Each row is a point on a landscape with many peaks, with its height.
A climber steps from a point to the highest of its 2 nearest points, and stops where none of them is higher. Distance is the straight distance between rows; heights are no part of it.
K_504 height 2.03: [  1  11   7   8  15  25   8  -4  -1  11  14  10  -7 -16  16 -10   0  -1
  -6   4 -16   6 -13   9]
K_500 height 2.45: [-16  -3 -11 -21   3  -1 -10   3  -6  -6   1   0   5  13 -10   7   7   4
  10   7  -1  -3  -7 -12]
K_807 height 5.42: [ 16   4   9  -7  -9  -6   7  -1   3   5  -3  14  -3 -12   9 -17  -7   5
  -8 -10  -1  -1 -21  14]
K_730 height 3.69: [-19   7 -16   8  11  17  -3 -10 -24  11  -4 -15   1   3 -15  -8  -7 -12
   9   3  -6  15  13 -16]
K_802 height 2.56: [ 8  3  7  4 -2  2  4  1  8 15 -1  0  5 -4 -7  0 14  1 10  3  8 -2  8  0]
K_226 height 4.84: [-12   7   4  14  17   2   4   0  -2   2  -8  -8 -10 -11  -2   1 -18   5
  -1   4 -10  14  -9   3]
K_435 height 3.80: [-21   0  -7 -11  15 -10 -20  -2   3  -4 -14  -7  13   8  -8  -2 -12   6
   0   4   6   3   8  -3]
K_665 height 2.54: [-13   6  -7  -3  15   4 -14   2   0  -2   0 -23   6  13 -10  10  -2  -2
  -2  10  -4   5   9  -2]
K_830 height 1.06: [-27   4 -14  10  14   7  -8   0  -9  -9   9   1  -3   8  -7   0   7  -7
  -8   9  -5   4  -1  -4]
K_666 height 0.38: [  8   7  11   0   0   2  13 -13  -1   2  22   4   7  -8  21   2  -2   7
   6  -6   4 -11  -1   0]
K_543 height 4.17: [ -2  -7   4 -10  -3   0  16   4   2  -5   0  -1   1   4   4   8  13 -11
  -3   3  -1   1 -17   4]
K_777 height 3.89: [ -8   0  -4   2  27   9  -3 -13 -12   6 -12  -1   2  -3  -3 -15   2  -7
   8   7  -6  11  11  -4]
K_283 height 1.79: [ 13  -7  16  -2 -29   0  17  -3  11   1   7  14  -7  -8  15 -12  -9  -4
 -11   2   6 -24 -13  21]
K_998 height 3.11: [  3   5  -8   0  -7  -8 -12  12   2  -1  -4 -16   9   7 -21  11   3  -7
  -6  -1  13   5   5   4]
K_229 height 2.55: [ -1  -9   0 -13 -18  -1  -2   8  13  -9   8  -2   6   9   5  17  -1  -1
  23   2   5  -8   7  -6]
K_425 height 1.45: [ 15  -9  10  -7 -41  -6  11   2   7  -9   5  -2   0   1  10   9   8 -19
   1   5  14 -22   4   3]
K_391 height 2.46: [ 21  -7  12  -4 -31 -14   0   5   5   2  -3   6  -3  -3   5   3   5   6
 -16 -12  -3 -10  10  -2]
K_895 height 3.83: [  4   2  -3   3  10   5   3  -2 -17   8 -12  -2  -8   0  -6  -4  -1   3
   4  -7 -11  15  15 -10]
K_657 height 2.24: [ -4   8  -7  -9   5   3 -10  -6   1  -5   5 -14  11  -2   5  -1  10   0
  -5  -4  -6   4  10 -13]
K_340 height 3.15: [  0   9   7  11  19   6  12  -1  -5  23  -2   8  -6  -6  -6 -10   4  -2
   2   5  -9   2   8   4]
K_962 height 0.98: [ -7  -7  -5   6 -12  -8   5  -2   6 -16  -2   3 -11   7   4   2  12  -6
   6  11   8 -10 -20 -10]
K_702 height 2.84: [ 16  -6  18  -2 -13 -10  14   1   7  -1   4   1   3  -9   7  15   4  -4
   1   2   3 -17  14   5]
K_464 height 0.58: [ 14 -21   6 -15 -22 -10   4   4  17  -6  -7  -7   8   2   7   4  -5  -3
  -9  -8   8 -12  -2   6]
K_188 height 5.77: [ 14  -3   6  -4 -13   1  -1  -3   7  -4  -1   5  -5  -5   5  -9  -1  10
 -10  -7   0   2 -13  11]
K_407 height 2.25: [ -9   7   3   6   0  17  11  -1   0   8   8   3  -4 -21   5   0   9   3
  -2  -5  -9   9  -4 -10]
K_773 height 3.24: [-11   7 -12  -2   2   1 -21   1  -6   4 -17 -12   2  15 -11   0  -8   6
   6   1   8  16   8 -17]
K_632 height 0.85: [  3   0   5   9 -11  -4  11  -5   5  -9   7   8 -11   2  17   1  14  -2
   6   7   2 -12  -9 -12]
K_17 height 1.33: [ 14 -13  -8 -13 -18 -10 -16  14   9   6  -3  -5  13   9 -14   9  -3   6
   6 -11  14  -8   7  -6]
K_978 height 6.96: [ 15   1   4   5 -18   9   3   0   6  -3  12   3   2 -10   4   7   8  -1
  -8  -7   9   0   5   7]
K_298 height 2.86: [ 24   3  16  -1 -20 -10  12   2   2  14  -3   9  -5   1  14  -2  11   2
 -14  -9   0  -5   2  -1]
K_19 height 0.62: [ -4  -6   7  11  10   9  13  -7   3  -3  15  18  -6  -6  21  -3   2  -3
  10   9  -2  -8 -16   5]
K_411 height 2.93: [  0   7  -3  14  30   4   2  -5  -6  10  -6   3 -11  -3  -8 -15  -9   3
  -5   8  -2   2 -12  10]
K_877 height 4.04: [ 13  17  13   3   9   4  15  -4   2  14   4  16  -8  -8  26 -13   7  -4
 -12   3 -11  -3 -10   2]
K_255 height 4.71: [ -4   9 -10  14  16  10   2  -9 -11   4   4  -4  -3  10   6 -12  -4  -5
  -7  -6  -5  14  11   0]
K_522 height 3.54: [ -6   3   1   3  25  13   6 -10 -15  12  -4  -2 -10 -10   8 -12   0   2
   4   5 -21   9 -13 -16]
K_554 height 4.85: [  9  -7  -3 -13 -28  -6 -13  15  11  -7   6  -7  13  14  -7  15   1 -15
  -1  -2   9  -8  10  14]
K_163 height 0.31: [ -8  -5 -11  -5   2  -2   0   9  12  -7  -2  -5   2  -5  -8  10   3   5
  -5  -3   2  -8   7 -15]
K_11 height 3.22: [  8   0  12  -3 -14 -10  14   1   8   7  -5   4  -9   6  13  -3   7   4
 -10  -4  -3  -6 -12  -4]
K_915 height 3.74: [ 15   1   0   0   7   1   1  -6  -1   2   7   2   2  12  10  -4   2   7
 -10  -8  -3   0  12   4]
K_472 height 2.95: [-20  -1 -11   0   8  -2 -10   2  -9  -8  -4   4  -3  13  -4   1  -8   5
   8  -1  -5   8  16 -11]
K_250 height 4.27: [  9   7   0  -1  17   6   4  -7 -17  14  -8  -4  -8  -5  -3 -12  -7  12
  -4  -8 -14  11  -2  -8]
K_113 height 1.55: [  5   5  -3 -15 -20   1 -18  12  14  -1  12 -13   9   9   4  16  -1   4
  10  -2  -3  -3  16 -16]
K_671 height 1.56: [  8  -7   0  -8 -16   2   7   5   9  -2  19   3   2   9  -2  12   9   3
  -5   2   7 -26  11  -1]
K_26 height 6.06: [ 10  12   8  11  -3   8   5  -7   2   2   8   1   3 -20  10   0   6  -5
  -4  -5   2   6  11   6]
K_90 height 0.76: [ 12 -13   1 -12 -18 -18 -17   5   2 -10 -10  -8   9  10 -10   8  -9   0
   1  -3  10  -3  -1  13]
K_597 height 0.11: [ -8  -4   5 -10   2 -16  10  -2   0  -7  -3  12   7  -8   5  -7   2  -8
  -3  -3  -2  -6 -13  10]
K_122 height 1.49: [-19  -1 -19   2  10   8 -18   0  -7 -13  -1  -2  -3   9 -18   5  -4   7
   3  11  12   0  -6 -10]
K_316 height 0.51: [  0  -8   4   1   6   5  11  -8   4  -5  15  14   2  -4  16   0  -2   7
   9  -2   1 -12   1   2]
K_742 height 3.31: [ -1   1   8   3   4   0  14   0   2   2  10   7 -11  16  15   1   5   6
 -10   4 -12  -7  -3   1]
K_67 height 2.12: [ -4  -2   3  -3   9  -6   1  -7  -3  -3  -2   1  -3   3  -4  -3   9   2
   6  13   3  -7 -24   0]
K_308 height 3.25: [ 21  -3   7  -5 -11 -14   4   2   4  -4   4  -9   7   6   3  14   7  -7
  -3  -1   6 -14  10   2]
K_8 height 3.35: [ -3   1  -1   1   3  -7  -4  -2  -6  -2  -8   5  -1   6   2  -4   1   5
   9  -7  -5   8  19 -10]
K_123 height 2.02: [ -1  -2   3  10  16   0  13   2   6  -9  -5   9 -10  -9  14  -3 -12  -5
  -4  -1  -7   9 -12  12]
K_733 height 3.82: [ -5  -3 -10  -5 -14   2   3  15  11  -2   6  -8   2  12 -13  16   5  -7
   9   4  14  -5  -7  -4]
K_959 height 3.51: [ -6   4  -4  18  19   5  12  -2 -14   0   7  14 -10 -11   7  -7   1  -5
   3  -1  -6   3 -13  -7]
K_578 height 2.16: [  5 -12   3   5   5   1  15   6   3  -9 -11  14 -14  -8   0   2 -10  -2
  -3  -1  -3   6 -10  17]
K_628 height 3.45: [  5  -4 -12  -2 -11  -6   0  14  12  -8  -3 -16   5  12 -11  16   3  -9
  -6  -1  16  -1  -2   0]
K_928 height 2.09: [ -5  -7  -3 -12  -2   2 -16   0  12  -3  -5  -6  10   6 -11   4   0   8
  15   6  11   1   1   2]
K_964 height 0.99: [ -1   5  -1  -1  -6 -11 -15  -1  -2  -1  -9  -8   4  19  -9  -2  -3   4
   3   3  12   9 -11   9]
K_720 height 2.63: [-21   2 -16   7  17   3 -15  -4 -19  -5 -11  -2  -3  11 -15  -2 -14   1
   9   7   1   6  21 -16]
K_367 height 1.19: [ -7 -14  -8  -8 -22 -10   7   9   5 -18   6  -3  -6  19  -6   9  -5  -8
   1   8   7 -23  -6   4]
K_993 height 2.00: [ 10   2   7   3  -2   8  19   9   7   9  -1  29 -13 -10  13 -15  -4  -8
  -4   5  -1  -4 -27  19]
K_618 height 5.21: [ -3 -19  -9  -9  -6   2   8   3   7 -17  -5  13  -8   7   8   1   5   1
  -4  -4   2  -1  -5  -5]
K_317 height 2.34: [ 14 -11   3   4   2  -2   3   4   2  -7 -12   5  -6  -7  -5   4  -5   1
  -6  -7  -2  10  10  14]
K_355 height 1.82: [ 21  -2   0  -2 -12  -9  -4   4   1  12   5  -5  18  -1  -7   0   3   3
 -12 -21  13  -4   1   7]
K_249 height 2.58: [-29  -5  -7  11  26   3  -9  -4 -11  -6  -6  -9  -3   6  -4   6  -8  -2
  10  17  -1   7  -9 -13]
K_239 height 1.88: [-12   1   3   8  23  21   3  -6   3   5   6  -1  -2 -16   7  -6   4  -5
  -3  10 -12   7 -10   4]
K_904 height 4.18: [ -7   5 -18   6  14  14  -3  -4 -14   9  -5 -10   1  17  -9  -7  -2  -5
  -2  -3   2  17  13  -5]
K_624 height 2.83: [ -5   2  -6  -5  10  -2 -16   5   0   0 -10 -16   8   8 -24  10  -1   0
  -5  10  10   5   3   6]
K_215 height 3.18: [ -1  10  -1   3  -4 -14 -10   2   2   2   6 -13   9   8  -6   6  -2   3
   9   0   2  -6  14  -5]
K_819 height 4.12: [ 3  0  5  2  8  3 -3 -5  8 -6 -2 -1 -8  2 -2  0 16 -1 -8 16 -5 -3  0  7]
K_47 height 4.30: [-10   4   4  11   0  -3  -2   3   2  -6 -11  -7 -11  -8  -8   6  -7   6
  -3   3  -4  12  -5   0]
K_860 height 4.19: [  1 -11  -3  -5 -14   5  15   7   9  -6   5   1   1   6   1  11  13 -12
   4   2  14  -9  -9  -1]
K_550 height 6.95: [ -6   5  -5  13  15   3  -5  -5  -7   1   0  -8   3 -10  -9  -5 -21   5
  -1  -7  -2  11  12   9]
K_191 height 3.52: [ -5   6  -2  12  25  13   9 -10 -17  15   2   2  -5  -6  -2 -13   3 -10
   2   5 -14   3  14  -5]
K_794 height 2.72: [ -8  12  -8  -3   0  -1 -21  -7 -16   4 -15  -9   4  -7 -17 -14  -1   6
  -7  -4  -3  16   8  -9]
K_293 height 1.95: [  0  11  -5 -12  -8   7 -12   3   7  -1  12 -17  15   4   9  10   9  -4
   1  -4  -3   6  15 -12]
K_294 height 0.71: [  9   2   9  17  -1   4  16  -5   2  -3   8  18 -17  -9  19  -2   4  -1
   5   7  -1  -8 -11   0]
K_110 height 1.34: [  2 -15   0 -12 -26  -3   8  10   8  -4   9  -2  -4  16  -8   8   1   0
  -7   3   5 -23  -3   7]
K_828 height 4.16: [ -8  -8   6  -9  16   5   4   0   2   3 -15  10  -5  -2   1  -6  -5   5
   1   5  -6  12 -20   9]
K_975 height 0.39: [ -7  -7  -1  -8   9   2   2  -4  -3  -5  12   7   8  -5  -6   1   3   6
   9   1   0 -11   5   3]
K_596 height 5.32: [  5   8   6  14   6   2   3  -7  -4  -2   8  -2  -3 -17  -3   2   3   1
   9   4  -2  -1   2   3]
K_774 height 2.08: [ -5  -3   7   0  -9   2  19   5   0   1   7  23 -10  -5   5  -7  -3  -3
  -6   0  -4  -8 -25  15]
K_343 height 3.67: [  9   4  -7  -3  -4   0 -27  -1  -2   6  -5 -12  15   4 -14  -3   2   2
   6  -6  10   8  17  -1]
K_368 height 2.94: [-17  12 -14  -4   5   6 -29 -10 -17   3 -21 -16   5   3 -17 -11  -8  -1
   0   6   2  16  14 -18]
K_59 height 2.20: [-13 -16   3  -2  -9   1  15   5   6  -7   2  15  -7   5  -1  -2  -3  -6
  -1   5   3  -7 -18  19]
K_172 height 2.19: [-14   2  -1   2  16  -8  -5  -6   1  -8  -7  -6  -1   1  -1  -3   1  -1
  -7  11  -1   1 -20   2]
K_948 height 0.08: [ -5   2  -6  -2  -4   8  -3   8  12   3   9  -8   5  -6  -5  13   5   4
   9  -1   0  -6  20 -20]
K_555 height 4.94: [  9   7   7   9  11 -11   4   0  -4   9   0   2   4  -9  -1  -7 -14   3
 -10 -12  -6   2   9  16]
K_478 height 2.71: [ -7   1 -17 -14  -3   2 -14   6  -1  -8   2  -5   8   8  -6   7   0   2
  12  -6   5   4   9 -17]
K_306 height 1.35: [ 15 -13   9 -14 -42 -14   9   6  -3 -11  -4  -2   0   6   4   6   3 -16
   1  -5   7 -13  -1   6]
K_870 height 1.07: [-13 -13   1   0 -24  -9   7   0   8 -19   4  -2 -11   8   5   3   0  -7
   2  12   4 -21 -22  -2]
K_872 height 0.19: [-12  -2   6  -5  17  -5  13  -1 -10  -3   7  11   2  -8   3  -1  -1  -4
   1   1 -11  -2 -17   8]
K_529 height 0.53: [-19  -6   9  10  10   4   6  -2  -6   0  12  23 -10  -5  14  -4   2  -1
  11  12 -16  -2 -17   1]
K_516 height 1.20: [ 18  -6  -5 -18 -13  -5 -21  10   5   5   5 -12  14   8  -6  14  -3   9
   8 -10   1  -5  16 -14]
K_78 height 2.48: [  1   3   9   1 -12  10  10   0  -4  -1   7  13 -12 -10   7   2   8   7
   1  -3  -9   5  -8  -1]
K_553 height 0.25: [-12  12   9   0  -2   2  -5  -6  -9   5   5   3   0  -3   3  -7   1   7
   0  -2 -20   9   8   1]
K_818 height 1.92: [ -7  13  -3   8  10  16  -3  -8  -2  18  -4  -8  -4 -13  -7 -17   2   7
  -5   1  -4  13  -9  -4]
K_590 height 1.77: [-13   5  -9   8  18  14  -8  -9  -9   9 -12  -9  -4  -2 -16 -12  -3   6
  -3   7   3  12  -5  -8]
K_678 height 2.99: [  0   6 -28 -10  -6   8 -28  13   5 -13   6  -6   6  12  -9  10  -3  -8
  12   0  13   7  12 -14]
K_965 height 4.63: [ -5  -8   1   1  20  -2   2  -7   7  -5 -15  11  -4  -7   6  -9   3   0
   5   4  -3   2   3  -2]
K_737 height 2.70: [ 14   3   3  -1  -3 -17  -3   2  -2   0   0 -15  12  11  -1  12  -5  -2
   4  -9   4   1  12   2]
K_499 height 1.25: [  6  -4   0  -8 -31  -8   4   4  -3 -12   1   3  -2   8   3   4   7  -7
   4  -6   6  -1  -8   1]
K_880 height 2.67: [-12   0   2  -2  -8   8   2  -1 -10  -8  14   9  -5  -3   3   5  11   5
   8   1 -10   2  -6  -8]
K_931 height 0.41: [-16   3  12   9   5   1  -1  -3  -1  -3   5   9 -10  -7   7  -2   2   6
   2  11 -22   0  -2   3]
K_498 height 2.17: [  7   9  13   2  11  14  14   4  -5   7   7  22 -12 -22  19  -4  -5  -3
   1   5 -21   5 -15  11]
K_334 height 2.91: [-11  -5  -6 -14  -8 -14 -15  14  12  -4 -12  -5  11   4 -13   8  -4   2
  -9  -4   3   2  12  -1]
K_486 height 4.55: [  2 -13  -4  -8 -30   7  10   6   9 -17  12   2  -4  17  11  10  11 -21
   4  10  12 -16  -3   2]
K_494 height 0.21: [ 13   9  18   4 -10   2  16  -2  -1  10  17   4   3 -14  17  10 -10   7
   0  -9  -1  -4   0   7]
K_540 height 2.50: [ -4   9  -9  -9  -4  -1 -21  -2  -6  -8  -5 -12   4  -5 -10  -2   7   7
  -7  -4  -5  10   7 -13]
K_200 height 3.76: [ 10   3   3   6  -3  -9   1  -1   6  -8   2  -2  -5   4   0   5  14  -4
  -7   7   1 -10   9   1]
K_326 height 2.75: [  9  17   5   3   5   2   9  -8 -13  22   7 -10  11  -3   5 -10   1  -2
  -3 -14  -3   6   9  -5]
K_708 height 3.91: [  7  13   1   5  15  16   9 -11 -15  21   1  -5  -9 -17   2 -15  -5   7
   2  -5 -17   7  -2 -14]
K_808 height 3.17: [ 12  22  11   7   1   0  15  -5  -9  22   8   5   3 -10  19 -10  -3  -1
  -4 -14  -4   6   2  -2]
K_402 height 0.29: [ -8  -1   0  -6  14   2   8  -6 -11  -2   9  11   6 -15   1  -4   0   3
   6  -8  -8  -2   1  -1]
K_392 height 2.14: [ 25  -9  13  -3 -35 -10   1   3   6   1   5   6   5  -1  14   8   5  -6
 -17 -10   6 -17  18   5]
K_13 height 2.60: [ -1  -7  -1  -5  -3  -7 -12   5   4  -9 -15  -3   3  -4  -7   5  -6   5
  -9  -7  -2  11  11   4]
K_608 height 2.31: [ -6 -12   1  -1  -8  -5   5   6   5  -7  -2   4  -4  12 -14   6   0  -5
   2  11   8  -8  -9  18]
K_899 height 1.68: [ 21 -17  13  -4 -33  -2  12   2   9   1   2   7  -2  -6   5  -3  -7  -4
 -14  -7  10 -18  -2  22]
K_972 height 1.62: [-14   0 -14   0   8  11 -10  -3  -1   0   1  -5   0   4 -13  -3   2  12
   0   2   6   3  -6 -10]
K_394 height 2.52: [  0   1   3   5   5  -1   1   3  -1   4   4  -1   1   6 -19   5   0   3
   4   5   6  -4   0  17]
K_783 height 5.10: [ 10  10   8  -1   7  -5   5  -5  -1   3  -1  13  -8  -6  15 -18  -9   7
  -2  -2  -8   1 -24  10]
K_236 height 2.35: [-18  -6   1   7  27   1  -3  -3  -6  -4 -12  -5 -10  -2  -3   4  -8   4
   1  18  -3   6 -26  -5]
K_768 height 3.27: [ 11   5 -20 -10  -7  -1 -32   9   4  -2  -1 -12  16   9 -11   6  -5  -6
  12  -6  17   7  15  -9]
K_297 height 3.28: [-15   8  -9   5   5  18  -3  -7 -17   6   3  -8  -2  -2  -3  -4   8  -5
  10   0 -12  15   9 -20]
K_528 height 4.24: [-12  -5  -1  -4  22   1 -12  -7  -1  -2 -17   1   3   3  -4  -7  -4   3
   2   7  -2   9  10   2]
K_588 height 3.19: [-11  -2  -7  10  23   2   4  -6 -15  -2   2   1  -6  -3  -2   0   6  -3
  12   8  -4   0  -8 -15]
K_764 height 2.28: [ -5  -3  -3 -11   0 -10  -2   1  -5  -4  -4   1   1   9 -12   3   5   6
   5   3   3  -7  -9  -6]
K_48 height 1.84: [ 13 -12   4 -12 -30   1   7   8  10   0  10   9   3   8  10  11   7  -2
 -11  -6   7 -19  19   0]
K_88 height 4.72: [  6  10   6   0  12  -1   9  -3  -7   8  -3   8  -7 -12  10 -14  -8   8
  -4  -8 -16   8  -9   1]
K_778 height 3.36: [-14   5  -7 -14   2 -12 -24   7   1   1 -10 -13  19   8 -14   4 -11   2
  -2  -5   4   7  13  -4]
K_270 height 4.54: [ 11  -5   7  -6 -27 -17 -16   9  18  -3   5  -8  13   4   6  13  -4   1
  -4  -7   0 -13  19   1]
K_602 height 5.08: [  7 -11   1  -1   9  -2   5  -4  15  -1  -9   5   3  -7   9  -4   0   4
   3  -6   5  -1   8  -1]
K_77 height 1.57: [ 18  -5   1  -8 -20 -17 -13   9   8  11  -3 -12  19   2  -9   7   4  -1
  -5 -14  11  -8   3   0]
K_711 height 3.21: [  6  15  -7  17  24  11  11  -6 -19   7   5   8 -15 -20  10 -17  -7  -4
  -2  -1 -16   1 -14 -11]
K_150 height 2.38: [  9   6  -6   3  13   5   1  -6  -5  13   2 -15  14  -6  -7  -6   1   0
  -1 -11   6   3   7  -4]
K_833 height 2.01: [-13   3  -3   5  14  22  -1  -5   2   2  13  -5   1   1   6   0  13  -3
  -8   7 -11   5   3  -2]
K_930 height 3.10: [ -4   4   0  10  24   2   4  -2  -6   4  -2   9 -12  -9   1 -11  -9   3
   2  11  -5  -2 -32   6]
K_203 height 3.92: [ -9  10  -5   5   4  -4  -8  -2  -7   2   6  -9   0   1 -13   4   1   6
  13   5  -3  -7  14 -17]
K_677 height 0.27: [  1  -3   1 -14  13   6  -7  -7  -8  -2   5  -6  10  -1  -5   2  -2   8
   9  -3  -7   4  10   5]
K_186 height 4.89: [19  2 12 -3  8 -9  0 -4 -2  8 -4  5 -3  1 -5 -8  6  8 -9  1 -5 -8  2 13]
K_10 height 3.65: [  4   4  13   0   1  -1  22   2   4   9   5  16 -12   5  21  -4   6   0
 -13   4 -10  -9 -14   2]
K_732 height 6.25: [ 14  -7   5  -1 -20   8  10   1   7  -4   9   3  -6   0   4   4   0   6
 -10  -4   5  -7 -10  11]
K_704 height 0.68: [ 11 -19   4 -13 -12 -17  -4   1   9 -14 -17  -5   0   5  -5   2  -6  -2
  -3   3   8 -10  -6  11]
K_148 height 2.30: [  4   7  13   4  -4  12  12   0  -1   6   5  26  -7 -21  13  -8   1  -2
   3  -2 -10   8  -6  12]
K_552 height 3.94: [-15   0  -4   1   4  -5  -5   6   1  -6 -19  -5  -3   5  -9   8  -4  -1
   0   3   4  17  -5  -3]
K_491 height 2.87: [-23  -3  -5  11  23  10  -2  -7 -17   4   0  -9  -6  -3  -4   1  -6   0
  14  12 -13   6  -2 -19]
K_452 height 1.21: [-10   5 -14   3   5  -1  -9   1  -3 -10   3   4   2  13  -7  -2  11  -6
  -5   3   5   3   6   2]
K_612 height 2.11: [ 14  -1  -5   2   4   0  -1   0   7   5   5 -10  13  -9  -5   1   3   2
  -7 -12  11  -3  12   1]
K_634 height 3.26: [-11  -6  -6   3   6   8   1   2   3 -10   6  -7   1  -1   0  14  -5   2
  15   1   2   5   1  -5]
K_869 height 2.29: [ -4 -10  -6 -15 -16  -6 -14   7  16  -9  -2  -3  12  13  -2   6  -5  -1
  19   2  13  -6   3  -1]
K_195 height 3.60: [-19  -2  -6   3   2  -2  -7   6   4 -12  -5  -8   1   3  -8  15   1  -5
  13  12   6   5  -6  -8]
K_517 height 2.07: [ -1  12   0   9   5  14   4  -6  -1   9   3   1  -8 -17   4 -12   8   6
  -3   0  -5   8 -21  -8]
K_431 height 5.79: [ -4   3  -1   3  13 -13   1  -1 -10   0  -6   3   2   1  -6  -6 -13   4
  -4  -9  -2   6   6  10]
K_557 height 4.20: [ 2  6 -6  7  7  8  7 -2 -7  1 11  3  0  5  5 -2  4 -3 -3 -9  1  6  8  2]
K_846 height 1.12: [  0   5  -6   1 -19  -7  -7   1   0  -7   1   3   4  14  -1  -5   6  -5
   7  -6  14   8  -8   5]
K_198 height 1.89: [ 16   3  14   0 -14   3  21   5   9   7   6  23  -9 -11  19 -11 -12  -7
 -15   2  -1 -14 -18  25]
K_843 height 3.61: [ 11  15  10   2  -5   0  15  -4  -3   9  11  17   1 -10  22  -8   5  -2
 -15 -11   0  -2  -1   3]
K_973 height 4.15: [ -7   5 -10  19  18  -1   1  -3 -13  -6  -6   1 -13  11  -4  -4  -4  -2
  -3   2   0  11   3   0]
K_33 height 2.74: [  4   0  -4   8  18  -2   3  -1  -4   9  -7   2  -3  -2 -19  -7  -6   7
  -3   2  10  -2  -8   9]
K_393 height 1.58: [ 17 -12  18  -5 -46  -6   7  -2   8   2   6   0   2  -6  10  -2   0  -9
  -9   0  14 -27   1  13]
K_586 height 1.36: [-14  -3 -17  -3   0  -1 -17   6   3 -15  -3   2  -1  18 -16   6  -1  -1
  -1  13  15  -2   0   2]
K_276 height 2.96: [-14   3  -5   2   4  10   2   1  -9  -3   7   0  -1  -5   4   8  13  -6
  14   1  -9   7   6 -22]
K_763 height 3.23: [  1   5 -18   4  10   4 -25  -4  -3   3  -9 -22  15   6 -15  -6 -12  -4
  -2  -4  14  12  20  -2]
K_242 height 3.29: [-13   0  -1   9  30   8   1  -4 -13   6  -4   7 -14 -12   6 -12  -9   5
   2   9 -17   8 -29  -9]
K_757 height 0.87: [  6  -7  -3  -5  -8 -15 -23   1   3  -5 -14  -8   7  18 -12   1 -12  10
  -5  -3  15   2  -3   8]
K_372 height 2.37: [  4   1  11   0  -9  -3   8   2  13   8   5   1   7  -3   8  10  14  -3
   8   3   5 -11  16  -7]
K_303 height 4.45: [ -2  -7   5 -10  10   0  11   1   3  -1 -11  -4   1   0   4   4   5  -3
   0   0  -4  12 -13   3]
K_575 height 3.62: [  3  -3   3  -6 -14 -12 -12   4  11  -2   0  -5  14  -8   3   7  -3   6
   1 -13  -1  -1  20  -7]
K_834 height 3.30: [ 13   0   7   3  -2  -4  13  -3   1  -1  10  10  -5  14  21   0   1   4
 -10  -6  -2  -7   8   2]
K_623 height 5.58: [ 12   0  -6  -6 -30 -15 -21  15  16  -7   6  -4  16   7  -1  11  -1 -12
   1  -6  11 -11  20   0]
K_792 height 0.47: [  0 -11  -2 -11 -13  -6   4   7  18  -9  -2  -3   5  -2   0   7   3   0
 -11  -5   6 -12   0  -2]
K_350 height 0.02: [  0  -2   7  -8 -10 -16   2   1   2  -3   1   2  12  -2  -7   1   3  -5
   4  -2   6  -7  -1  13]
K_210 height 2.23: [-11   7  -3   3  18  14  -6  -6  -4   4   1 -19   0   5  -3   1   4  -2
  -8   9 -14  12   4   1]
K_82 height 5.75: [-20   7  -2  14  17   8   0  -7 -10   7  -5  -6  -5 -16  -8 -10 -21   3
  -1  -1 -15  12   9  -2]
K_847 height 1.70: [ 13 -16  11  -4 -13  -6  15   1  17  -6 -14   3  -8  -7  12  -2  -4  -2
  -4  -2   3  -4 -13   8]
K_138 height 3.81: [  0   0  -8  17  17  -3  11   1  -9  -3  -5  14 -20   5   1  -6  -1  -2
  -5   0  -1   4 -12  -1]
K_339 height 3.37: [  9  -3   9  -3 -18  -9  -3   4  11   8   0   1  17  -1  11   1  -1   1
   0 -17   6   3  15   2]
K_636 height 2.85: [ -3   3   5   9   5  10   4   0   1  17  -6   6  -6  -3 -10  -6  10   2
  11   5  -2   8   6  -2]
K_573 height 4.10: [  6   4   9   8  -7 -12   6   5   5  11   1   2   6   1   5  -1  -8   3
  -7 -15   0   5   9  12]
K_479 height 1.85: [ 12  -4  12   3   1  -4  15  -3  14  -9  -2   5  -7  -9  22  -1  -9  -2
 -10  -2  -5  -4 -10  14]
K_222 height 3.59: [-19   2  -6   0  12   2  -9   2  -9   3 -20 -14   0   7 -13   8 -11   4
   8   7   6  18  -1 -13]
K_238 height 4.40: [ 12   5   3  -3   2  -5  -9  -3  -8   2  -8  -3  -1   0 -12  -2  10   4
  -5   1  -3   6   6   4]
K_58 height 5.68: [ -2 -13 -10  -8   3  -1  -3   1  11 -10  -9   6   3  10   4  -1   3   1
   4  -4  10   3   6  -6]
K_691 height 4.05: [ 10   5  -2   4   4   2 -16  -5 -12   8 -10  -7   2   7 -19  -6   0   5
   7   3   8  12   6   7]
K_487 height 4.46: [ 12   6  12   2  13   0   3  -6   2   2  -1   5 -10  -9   1  -7   8   3
  -8  11 -11  -7  -7  11]
K_74 height 2.90: [ 1 -3  0  4 -8  2  5  3  7 -8 11 -7  4  3  6 18 -3  0 19 -2  7 -2  8 -5]
K_838 height 4.66: [ -2  10  -1  13   9   4   1 -10  -9   3  10 -11   1 -13  -3  -1   2   2
  12   1  -3  -4  12 -13]

Where does a climber stop that starts at each point below?
K_632 -> K_877
K_586 -> K_255
K_516 -> K_550
K_464 -> K_250
K_899 -> K_250
K_869 -> K_550
K_239 -> K_255

Call two points neighbours if one is among the 2 nearest of the other. Go from one point of each pair to the other, from neighbour to neighbour, staying as high as possible. Name the lowest point that can't be avoided.
K_343 and K_58 -> K_372
K_978 and K_343 -> K_737
K_343 and K_623 -> K_763
K_860 and K_303 -> K_543
K_58 and K_303 -> K_828
K_550 and K_623 -> K_339
K_877 and K_255 -> K_834
